Each row is a point on a landscape with many valleys, with its height.
From any point a ball rolls to the lowest of the 2 points nearest to it. It stops when none of these is lower. Distance is the straight distance between rows; heights are no part of it.
(95) h=632:   4  -6  10  -6   9  -7  15   5   1  22  -3   8   1  -1   1 -11   9  24 -12   2
(649) h=584:  -5   4 -13  15  -1  -3  -2  -5   7   4  10 -10 -21   1  19  25 -11  14  12 -11
(200) h=560:   3  -6   5  -9   8  -2  16   2   2  15   1   3   9  -7   4 -22   5  12 -13  -5
(757) h=818:  -5   0   1  -1   2  11 -15 -22 -13 -12  -4   9  -6  15   5  12   6 -12   5  -6
(156) h=418:  -6   0  -7 -15  -2 -11   5  -8   3  -3   8  -1   6  -4   5 -23   9  -8  -5  -9
(637) h=497:   9  -2   2  13  -1   0   1   2   3 -12   4  -4   0  -2  -1 -19  11  -1  -4   6
(260) h=496:   9  -1  -9  11   3  -4   2   3 -14  12  -3 -14  -7  -3   2  24   2  21  -9  -3
(585) h=315: -10   3  15  -5   5   0   4 -10  -1   2   5   0  -9   4   8  -7  -2   8  -5 -18
(98) h=314:  -4   0  -5  -5 -12 -11  -5  -4  -1 -14   6  -1   5  -2  -1 -14  10 -11  -8  -4
(203) h=400:  -2   8  17 -18  13   4  11   5  -2  12  -4  -5  16  -7   4 -15  -4   3   3  -2
(67) h=321:   7   3   6 -12  -1   4   9  10  11   3  -3  -4   9   3  -6 -22   5 -14   6  10
(141) h=257:  -2   4  20   6   8  -3  10   0  -8   0  -1  11  -7 -14   4 -14  -9  17   1  -3
(723) h=605:  -6   6  14 -11   3  10   4 -12  -4   5  -7  12  -2   5   9 -14   5 -25   0  -5
(289) h=438:   1  -1 -11  -9 -15 -16  -2   8   6  -5   5  -4  16  -6  -6 -17  11 -14  -8   6
(650) h=732:  -3   4  -9 -10  -6   6 -15 -26 -12 -12  -3  17  -2  10   0   1   6 -23  -2   2
(99) h=665:   4  -9  -3  10 -13  15  -5  -1  -1 -26  -4   8  -7   2  -5   7  -4  -4  12   7
(812) h=530:  10   4  -4   0   4   0  -7  14  -1  16  -7  -5 -11   9 -16  11   3  15 -13   7
(351) h=491:   0   7  -2 -21  -8   2   1  -2   7  -4   0   3   7   2  -3 -23   2 -29   8   7
(583) h=551:   2   2 -11  16   7  -3   4  -3  -4  13   4 -12 -13  -6   7  21  -9  21   1 -10
(559) h=253: -13   7  20 -13   9  -9   8 -13   5  13  11   3 -10   5  10   9 -14  10  -4 -16
(720) h=186:  -3  -1  -6   2 -17  -5  -1   1  -8 -11   6  -4   0  -2   5  -7  11   3 -14 -12
(193) h=469:  14  -1  -2  14 -12  -1  -7  13  -6 -14  -5   0   2   2 -10   2  16   5  -5  16
(469) h=598:   9  -9  -6  13  -6   6  -5  -9   3 -25   6   5   8   0   2 -14  10 -12   1   9
(448) h=278:  -9   2  18  -9  18   4  10   5   2  19  -4  -2   4  -5   1  -4 -11   7   4  -7
(607) h=370:   5   7  -6   8   5  -3  -4   4  -1  -5  -6 -10  -5   5 -18  -2   0   9   6  10
(458) h=629:  11   5   1  -4  13   1   3  10  -2  24  -2  -6  -8   3  -7   2  -5  16 -15   2
(780) h=333:   1   8  24   6   3  -5  14   3  -4   1   0   4   7 -13   8 -24   1   4   0   4
(339) h=151:  -4   2  23   1  19  -3   8   4  -4  14  -3   6   5 -12   3  -6 -13  19   2   0
(403) h=687:  -4  -5  12  -3   2  15  -1  -6  -1  -2  -9   5  -6   2  -3  -6   1 -26   2  -1
(230) h=470:  -5  10 -10  -5   5  -6   1  -5   0  -1  -2 -15  -5   4 -14   6  -7   7   1  -2
(250) h=412:  21   6   2   9  -3 -13  -4  13   2   8   9   1   9 -12   7 -19  22 -11 -13  18
(367) h=652:   8  -8 -22  13   2   3 -15   8   9  -5   4  -1  -1  11   5  35 -14  22  18  10
(599) h=778:  -4  -2   7  10   7   5   1   5   6   1  -7  -2 -13  -2  -7  -4  -3   0   4  -5
(214) h=394:  -1   3  13   5   3   6   2  -7  -2 -12   5   0  -9   0   7 -15   6  -3  -4  -8
(423) h=773:  -9   0   3   9   4  -5   5  12   6  17 -11  -4 -13  -5  -5   3  -3  10   3  -5
(724) h=413:   6  -5 -17   6   2   6   0  -2 -15  -3  -3 -15   0   0   1  21  -8  11  -4  -4
(112) h=613:  -3  -4 -12  11   0   7 -10  -3   5  -7   3  -6 -16  11   7  23  -9   7  13  -8
(160) h=197: -12   2  12  -5  10  -5   9   0   3  20   4  -3  -3  -2   2   9 -13  16  -3 -12
(198) h=673:   7  -7 -13  10   2  -3 -14   4   5   1   4  -8   1  12 -10  37  -8  18   1   9
(433) h=396:  14  -6  -3  17  -4   0  -9  12  -2  -5  -7  -1  -5  10 -11  13  14  17  -1   9
(233) h=829:  -4 -10  -4 -12   0   4   3  -3  -3  -3  -8  -2  15  -2  -8  -8  -1 -16  -4   2
(150) h=857: -12  -1  -2  -9   0   1   3  -4   0  16  -1  -4 -17   1   0  20 -15  -7  -5 -15
(763) h=676:   2 -10  -4   8   0  12  -9 -15  -3 -23   5  -1   4   5   9  -6   5  -8   0  -2
(713) h=358:  13  -1   3  -3   5   2  -5  16   2  11 -11  -1   3   8 -17  -4  11   2  -9  15
(618) h=286:  -2  -4  -3   6  -7   0   2   3  -3  -6   3  -7  -8   5   0   7   5  12 -10 -12
(449) h=711: -11  -7  -9   4  -5   5  -4   3  -4  -5  -8  -1  -9  -1 -13  20 -12  -1   3  -2
(252) h=510:  -4   7  15  -5  -3  -2   3 -13  -3   2  -1  13   2  -3  15 -17  14 -36   1   4
(751) h=271:   7  -2 -16  14   5   5 -10   1   1 -10  -3  -2  -1   6 -16  14  -7  16  11  16
(593) h=689:  -9  -9 -10   8  -8  11  -9  -6   1 -14 -10  13 -13   4  -6  21  -9  -4  13  -2
(120) h=895:   1  -8 -14   4   1 -11   6   1  10  22   2 -10 -10   5 -12  25  -4  13  -7   1
(497) h=548:   9   2  -7   6 -16 -17  -7  13   4  -8  11   1  13 -13   1 -10  12 -22  -4  13
(545) h=557:  11   3   2  -1  -2 -12  -1  11  -6   9   6   2  13 -17  10 -22  14  -1 -16   3
(352) h=762:  -6  -7   1 -16   4  10   1   2   3   5 -10   0   0   5 -10  -4  -8 -14  -1  -6
(821) h=325:   6  -4 -20   0  -6   9  -4  -1 -16 -23  -2  -3   7   2   1  14  -8   9   5   1
(753) h=603:   2  -3  -2   5 -22   5  -2   5  -1 -24  -1  19  12  -6 -14   1  -3  -9  -5  17
(165) h=409:   3  13  16 -13   0  -9   9  10   2  10   9   6  24 -15  15 -29   5  -1   6   7
(35) h=638:   2 -14 -15   8  -5   8  -9   2  10 -16   6   4  -4  16   6  29 -12  17  14  -1
(397) h=419:   2   3   9  -2  -3  -5   4   0   3   3   9   8   7 -14  19 -20   8 -34   0   3
(609) h=730: -14   1  12   4  14   3  -1  -5   6   9  -8   2 -14   1   2   4  -4  -7   8 -12
(816) h=631:  -2   3  -8 -17 -10   1  -6 -16  -5  -8  -6  14  -1   4  -2 -13   5 -31   1   4
(704) h=748:  -1  -9  -1   5   2  14 -14 -15  -4 -22   2   1   1  15   4  12  -1  -4   8  -5
(282) h=635:   2 -13  -2   4 -12  13  -4   4  -2 -16  -2  11   3   4 -12   2  -4  -9  -4   7
(129) h=267:   7  -6 -13   5  -7  10  -5   6 -10 -22  -4   7  14   1  -5  25  -7  19   7  10
(735) h=653: -10   4  -5   6   5   0  -6 -20   0  -7   3  -5 -20  12   9  20  -1   4  14 -14
(72) h=552:   7   0  -2  10 -22  -6  -6  13  -3 -18   2   4  12  -5  -6  -5  11 -11  -5  16
(362) h=599: -15  12  17 -27  10   1   5  -9   0  17  -3   7   1   8   7  -1   0  -4   8 -14
(23) h=737: -11  -6 -10   9  -1  -6  -3  10   6   9 -11  -6  -8  -3 -14  16  -4   4   7   2
(333) h=118:  14   4   1  -3  -2   0   2  15   5   4  -4  -3   7   4 -11 -20  11  -6  -6  17
(592) h=342:   5 -11 -11  11  -4   2  -5   4   3  -8   1  -7  -9  15  -5  17   6  21   0  -3
(265) h=819:  -7  -3  -3 -21   2   8   8   1   1  17  -1  -6  -5   5  -3   1 -12  -4  -8 -14
(794) h=313:   6   9   9  -3   2  -8   8   5   4   6   6   2  18 -16  15 -28   4 -19   1   8
(46) h=502:  -8  12  22 -24  13   7   7  -5  -3   9  -3   7  13  -4  11 -16  -6  -4  12  -5
(485) h=489:  -8  -2   4 -17   6  -7  15 -12  -1   6   3   2   9  -7   9 -19   2   2  -8 -11
(452) h=690: -18   4   8   8  10  -1  -5 -15   2   4   1  -3 -15   0   7  15  -3   3   9 -16
(823) h=166:  12  10   2  -1  -6 -15   6  17  11   9   9  -2  17 -13   8 -24  14 -17   1  13
(803) h=885:  -7  -8 -14  11  -1  -8   1  -3  17  19   8  -9 -14   1   0  27 -13   5  -2  -5
(857) h=212:   6  -2 -11   8  -4   6  -4  -2  -4 -22  -5   9  10   0 -19   9  -3  13   6  18
(212) h=402:   7   5  -3   6  -4  -7  -9   4 -10  -5  11  -4  11 -17  15 -15  10  -3 -12  -3
(467) h=876:  -9   2  -3   2   1 -11   9  -7  11  27   9  -9 -12  -3   4  24 -17  -1  -3 -10
(62) h=506:   5   6  19 -17   2   4  15  14   1  16  -2   6  23  -9   9 -22   0  12   8   4
(337) h=555:  -9  13  -1  -6   4  -4  -3 -14  -4 -12   2 -12  -6   6  -3  -1   2  -1   3  -7

Where does a ball stop that starts at each point below?
(423) => (720)
(120) => (720)
(757) => (333)
(753) => (720)
(649) => (857)
(95) => (720)
(704) => (160)

Call two points neighbours if one is among the 2 nearest of the other. Go from one point of each pair to the other, from neighbour to neighbour, staying as low as possible. Name the highest point that can't be avoided.
(160), (339) => (448)
(160), (333) => (95)
(339), (720) => (545)
